Each row is a point on a tangle of strands that fork, close into loops and nearly touch. The rows are in no order.
(in the rows, 128 means zero)
Two points are linked if the straight distance between their rows is under 113.
Z_557: [ 88 127  79  83 180 155 150 114 108  75 119 124 142 158 133  87 167 139
 140 157 137 112 125  79  84 121 167 155]
Z_118: [ 86 152 130 163 173 108 120 196 120 176 153 142 136 164 134  75 116 134
 119 184 109 117 117 121 127 129 115 132]
Z_396: [150 153 181 114 126 152 118 104 140 137 126 148  85 101 155 102 166 165
 147 115 121 159 138 158 146  84  60 119]
Z_245: [101  63 111 105 175 165 135 129 105 112 118 110 126 112 116 134  92 142
 153 120 110  91  92 126  93 188 178  92]
Z_969: [128  21 144 159 113 154 110 114 133 187 135 127 157 116 111 160  78 109
 144 151 102  81 119 128 139 158 117 121]
Z_807: [141  95 136 110 148 121 102 108 121 141  95 118 138 111 121 142 110 149
 116  85 101 106 167 104 139 130  76 119]
Z_90: [165 189 109 158  60 115 171 146 140  99 119 104 111 171 130 168 135  96
 122 114 179 195 143 130 128  77 154 152]
Z_676: [ 99 145  84  89 145  86  94 118 120 105 132 140 137 105  98 157 150 117
 125 112 155  99 119  95 120 174 147 113]
Z_628: [194  50 175 151 117 171 164 106 148 135 106 116 146 128 180 125  62 151
 151 112  83 134 135 166 146 110 104 124]
Z_620: [178  79 163 161 100 156 149  86 145 143 125 125 156 127 161 132 103 127
 144 150 111 135 153 142 147  90  94 149]
Z_737: [105 137 106 172 120 133 157 169  99 169 147 127 104 187 125 124 143  98
 140 188 143 136 121 105 102 100 135 136]
Z_265: [146  86 167 150 133 142 100  73 147 182 150 155 138 111 127 108 133 120
 126 198  95 101 161 110 143 133  82 137]
Z_899: [117  68 112  68 157 165 114  76 110 107  97 133 118  86 122 137 155 142
 137  96 123 108 153  98 108 123 118 123]
Z_643: [122 142 190 131 143 154 125 115 136 176 178 180  92 106 150  64 162 131
 153 205 110 136 112 179 134 125 109 128]
Z_93: [ 69 116 114 106 205 162 120 138 113 145 141 145 145 154 128  60 149 153
 139 194 109  96 116  90  96 154 144 123]
Z_180: [153 213  91 137  83 108 148 126 141  83 120 110 133 161 116 146 168 105
 125 121 164 180 146 117 135  69 137 169]
Z_788: [142 194 135 110 140  73 123 147 153  76 128 110 132  95 146 112 102 152
 103  72 122 148 111 169 169 162 152 126]
Z_704: [178 144 131 126  91 132 140  77 128 100  91 103 133 122 140 161 158 120
 115  89 150 163 187 105 139  64  84 153]
Z_545: [121 154 118 112 103  96 127 142 119  91 115 130  79 103 116 178 135 130
 122  47 164 147 110 140 118 158 151  85]
Z_691: [114 176  69 108 131  83 116 115 127  99 106 124 147 136 107 148 167 111
 105 122 151 140 156  66 125 101 116 152]
Z_944: [124 221  96 110 133  57 109 139 167  72 143 114 184 129 124 115 119 112
  93 120 132 126 118 130 166 150 172 169]
Z_469: [120  84 134 137 177 127 119 142 128 159 129 125 152 138 129 119  85 147
 126 149  88 100 124 114 131 164 121 107]
Z_573: [176 179 163 151  79 100 135 116 170 112 164 143 146 105 156 147 110  96
 128 149 165 160 107 181 174 139 143 158]
Z_683: [100  83 152 116 169 180 118 108 111 150 135 161  85 130 112  82 160 152
 151 158  96 112 128 115 100 123  99 111]
Z_648: [117  88 156  99 203 177 106  93 141 139 133 148 145 109 135  85 118 173
 157 172  84  99 109 136 122 176 129 117]
Z_339: [166 204 153 131 102  93 123 111 172 108 157 136 163 105 155 114 139 110
 134 161 162 149 116 163 184 109 133 171]
Z_311: [170 202 126 125  97 106 141 107 145  83 109 113 129 136 139 147 166 125
 117  97 159 188 154 123 150  59  96 159]
Z_67: [128 112 104  85 193 102  98 126 119 124  77 115 166 120 124 114 117 164
  90  83  82  91 178  79 123 143  83 125]
Z_934: [ 83 117  99 100 176 149 127 112 120 128 139 136 149 142 126  93 162 137
 132 184 127  94 133  78 109 142 140 150]
Z_537: [149 128  92 158  87  74 142 147 134 100 108  89 137 156 108 194  87  96
  84  85 135 137 165 103 130 136 145 131]
Z_244: [124 133 168 133 148 137  99 102 144 172 165 163 120 112 132  86 155 141
 132 188 111 117 138 136 141 128  86 133]
Z_367: [108  47 136 154  53 154  97 130 107 188 117 105 112 105  89 209 125 112
 113  84 147 100 151 122 122 120 103 100]
Z_188: [128 144 164 164 111 150 156 158 132 177 172 172 104 135 151 113 135  92
 159 200 162 145  82 169 118 124 142 127]
Z_518: [119 119 126 159 182 109 134 191 121 166 137 121 156 151 138  93  71 146
 123 167  82 103 113 124 125 158 121 112]
Z_80: [ 91 168  82 137 108  84 126 176 101 135 123 140  87 143  93 180 164  99
 111 104 177 142 118  98 113 130 136  94]
Z_416: [109  32 165 165  75 171 100 155 105 209 122 131  94 112  88 177 112 116
 127 102 121 111 140 144 125 111  86  90]
Z_833: [139 218 110 151  99  86 145 195 147 107 144 120 141 159 144 109 117 115
 110 124 143 168 111 157 151 109 153 159]
Z_134: [ 88 153 166 134 119 145 112 155 101 173 162 185  55 101 107 126 173 110
 155 154 169 141  88 152 112 146 118  80]
Z_526: [165 149 161 123 102 147 129  78 133 124 113 131  95 108 148 133 178 149
 144 100 140 165 163 134 146  58  59 127]
Z_57: [120  51 111  63 181 200 118  67 119 111 104 126 125 112 130 104 153 162
 143 124 100  91 170  91 103 117 108 135]
Z_487: [129 102 184 158 130 168 147 112 129 183 179 179 101 131 146  80 146 108
 162 239 125 137 107 162 121 117 120 134]
Z_78: [114 136  98 119 147 105 139 150 123 101 136 112 141 131 126 130  99 124
 131 127 131 116  96 132 111 174 179 129]
Z_480: [141 155  98  94 143 121 149  97 134  48 117  98 158 131 148 105 124 140
 121 118 128 129 129 119 124 132 168 161]
Z_513: [ 98 245  98  90 126  95 102 133 158  98 146 154 160 121 113  87 192 123
 112 132 159 143 113 128 166 101 152 183]
Z_790: [129 239  93  87 114  98 121 109 161  57 135 127 169 136 125  89 181 124
 121 129 155 152 130 124 159  82 163 193]
Z_670: [130 185 137 142 136 102 129 164 146 135 142 128 152 134 153  88 124 140
 121 145 123 152 118 139 147 106 118 152]
Z_509: [118  55 155 107 195 204 117  95 121 157 118 156 100 143 112  59 139 183
 151 160  48 102 142 118  94 123  91 120]
Z_407: [109  55 137 177 113 135 121 151 110 201 149 128 127 137 100 161  93 102
 134 158 121  96 124 115 122 148 126  98]
Z_427: [183  71 128 136  86 119 146  77 136  94  99  84 152 104 145 179  73 119
 110  57 112 118 164 150 143 144 142 140]
Z_652: [155  87 179 112  99 148  93  96 138 144 115 134 107  65 129 165 123 147
 153  74 125 127 127 171 156 143  94  94]
Z_35: [129  93 160 161  90 153 135  90 130 177 167 165 119 127 126 131 150  85
 155 217 147 113 126 134 130 111 117 138]
Z_762: [158  76 105 145  74 108 141 105 130  99 114  83 141 115 121 197  83 103
 104  71 123 115 150 120 123 141 159 123]
Z_630: [137 109 130 147  96 127 139 118 121 133 131 116 128 132 127 163 130 109
 142 130 149 130 132 119 130 110 127 130]
Z_784: [ 58 169 106 106 197 133 127 164 110 130 152 131 164 152 128  63 147 146
 126 179 128 101  87 120 111 161 182 131]
Z_96: [109  97 124 123 129 116  94 125 111 166 108 138 107 112  96 161 144 133
 112  92 122 109 159  90 128 116  80  99]
Z_488: [109 190  73 145  77  85 144 180 117 104 120 122  91 183  93 187 139  87
 105 103 181 155 119 112 111 134 158 110]
Z_72: [169 178 129 149  80  85 157 119 161  76 153 121 158 123 141 144  95  88
 123 150 159 153  98 179 145 157 189 162]
Z_496: [ 99 214 107  93 167  86  98 132 151  96 136 131 190 118 129  69 151 149
 101 126 126 118 126 115 164 129 149 173]
Z_917: [105  68 141 169 156 163 143 157 107 184 138 136 104 176 119  88 116 140
 139 189  82 125 136 105 100 115  99 114]
Z_458: [122  71 101  81 110 174 145  83  95  81 101  95 106  96 119 151 149 125
 140  75 144 121 141 104  88 106 149 128]
Z_996: [122 161 148 136 141 120 112 122 136 143 141 135 132 120 145  87 147 135
 132 164 126 130 130 132 150 120  96 145]
Z_196: [104  91  88 113 152 122 141 150 103 112 128 111 120 128 113 155  97 115
 129 114 129  97  96 116  94 192 180  97]
Z_604: [ 87 177 108 155 141 103 130 199 108 173 143 140 105 172 118 109 148 112
 121 163 142 139 114 118 121 112 118 126]
Z_81: [179 162 121 176 115  84 151 186 132 123 108  92 142 168 156 133  80 140
  97  89 111 159 156 125 138  90  96 139]
Z_208: [120 148 102 136 127 111 134 132 116 111 110 116 136 144 122 138 144 121
 127 120 144 131 154  91 119  96 113 137]
Z_745: [ 80 113 152 129 160 168 115 125 103 177 158 180  65 149 103  67 188 143
 140 185 101 130 131 121  96 112  99 106]
Z_528: [172 179 134 144 123  65 131 146 154  90 109  88 149 132 156 129  88 143
  90  74 113 151 147 144 162 129 120 140]
Z_719: [113  86 111 118 106 163 145  96 101 108 126 113 112 130 119 154 141 106
 155 130 151 118 127 108  95 122 151 125]
Z_483: [162  55 182 124 128 166  92  93 140 163 114 134 132  91 127 145 102 147
 146  99  84 106 135 159 160 140  89 113]
Z_999: [143 204  89 161  49  99 146 175 132 121 116 120  90 178  99 195 151  93
 110 105 189 187 136 115 123  88 144 123]
Z_953: [ 95 164  72  79 156 130 164 117 116  47 125 116 138 144 127 103 166 125
 132 137 153 126 108 101 101 130 190 153]
Z_179: [103  41 133 166 138 168 146 168  96 190 128 133 111 154 113 126  94 122
 148 156 101 111 100 123  95 134 125  93]
Z_217: [110 106 101 118  80 107 124 131 105 111 117 126  87  98 103 205 133  98
 112  58 169 122 120 121 105 159 172  90]
Z_94: [138  93 139 159  50 123 105 130 112 171 106 108 120 110 100 217 124 115
 100  64 161 128 166 120 141 107 102  98]
Z_673: [115 200  58 106 102  86 138 124 137  79 116 117 144 168  92 151 164  89
 112 142 170 149 136  97 127 102 164 161]
Z_6: [159  34 181 173 100 157 122 140 139 197 133 150 137 115 139 152  64 125
 141 141 103 111 115 167 144 139 106  95]
Z_277: [126 139 130  83 200 135 126 125 132  92 105 113 160 113 153  82 106 189
 123 103  86 120 110 144 127 165 139 122]
Z_575: [109 164 129  89 191 131 135 161 120  97 125 125 121 104 134  91 101 174
 127  78 109 125  75 167 123 183 164  97]
Z_986: [ 86 159  96 120 168  99 121 165 124 126 149 124 154 150 121  97 117 131
 119 163 131 102  90 116 122 170 173 127]
Z_23: [124 156 178 143 106 155 127 157 117 158 153 163  58 116 134 127 157 126
 146 130 159 164 101 174 115 109 106  96]
Z_123: [133  30 151  87 179 220 111  69 130 141  98 133 123 119 121  87 135 183
 153 133  61  99 161 115 107 112  96 132]
Z_400: [101 110  85  99 110  98 114 109 109 110 121 131 124  98  88 196 148  97
 109  98 161  99 138  90 113 161 160 108]
Z_322: [152 150 126 104 114  92 123 119 145  71 108 112 106  87 138 161 104 138
 116  40 139 140 118 164 138 167 147 105]
Z_378: [185  87 161 117  82 137 131  72 141 101 113 107 131  77 157 179 101 135
 142  64 136 130 134 165 166 144 119 118]
Z_739: [ 66 134 146 123 143 141 102 146 109 177 158 182  69 129 100  99 188 125
 137 174 138 123 105 120 109 133 109  93]
Z_462: [170 104 143 152  82 134 142  87 122 118 116  98 144 122 142 166 126 114
 133 112 136 135 166 117 148  96 106 145]
Z_906: [124 173 133 104 157 144 158 153 119  83 129 125 104 117 156  78 116 165
 147  90 130 143  77 175 104 144 169 121]
Z_133: [ 94 118 111 137 106 103 107 151  96 157 113 139  91 118  88 183 159 118
 119  79 158 129 148  94 111 118 101  86]
Z_436: [139 162 188 144 129 145 123 154 133 153 140 156  76 110 153  97 147 150
 148 119 121 167 122 177 135 100  77 108]
Z_253: [130 176 151 148 111 133 152 164 136 132 167 149 123 137 163 114 118 103
 151 172 161 153  71 179 125 123 159 136]
Z_226: [115 101 128 182 137 149 161 165 111 178 148 130 120 197 142  94 125 127
 136 200 109 133 134 105  97  94 109 143]
Z_65: [153 134 114  88 195 125 133 111 149  76 101  92 185 137 168  78  95 180
 108 100  80 120 150 125 133 147 134 145]
Z_985: [117  63 136  90 186 183 121 110 114 124 109 132 126  97 118 113 117 168
 162 119  98  96 103 135 104 166 139  99]
Z_663: [186  40 164 138 119 161 115  91 149 160  98 117 176 110 156 148  61 147
 133 100  65 108 146 157 167 144  86 129]
Z_580: [151 190 107  88 131  93 126  76 152  55 122 115 162 118 141 108 150 135
 113 117 139 140 140 116 150 116 140 171]
Z_568: [153 118 104  68 198 111 120 103 132  78  75 103 181 125 159 108 105 165
  99  75  78 111 174  87 127 139 111 142]
Z_750: [143 204 129 163  93  95 157 200 147 125 157 142 132 155 151 130 103  86
 112 146 165 160  81 188 137 138 184 143]
Z_967: [136 201  92 127 112  75 137 134 161  68 147 111 170 141 122 118 107 101
 110 139 148 136  96 160 153 168 213 173]
Z_203: [157 165  84 168 109  67 152 164 137  97 102  78 154 188 124 150  88 109
  93 114 121 148 157  95 129 108 130 155]
Z_812: [136  37 174 175  90 183 123 162 121 206 132 149 102 112 120 159  82 122
 149 118 113 129 104 170 120 137 109  77]
Z_650: [123  74 154 151 110 144 109  82 131 190 156 140 138 118 107 140 143  94
 137 196 128  90 146 100 140 134 106 137]

How many points has the smallest loop of links through each point below? Write 0 if it is on no loop.
Z_683 | 17
Z_35 | 6
Z_630 | 8
Z_670 | 9

A piece is all that can be reached along the links. How many separate loops has the piece of each point below (a circle has one, a figure eight two, a Y none), and how many tips (points with one link)?
Z_509 | loops 2, tips 2
Z_580 | loops 0, tips 2
Z_265 | loops 2, tips 0
Z_969 | loops 0, tips 2
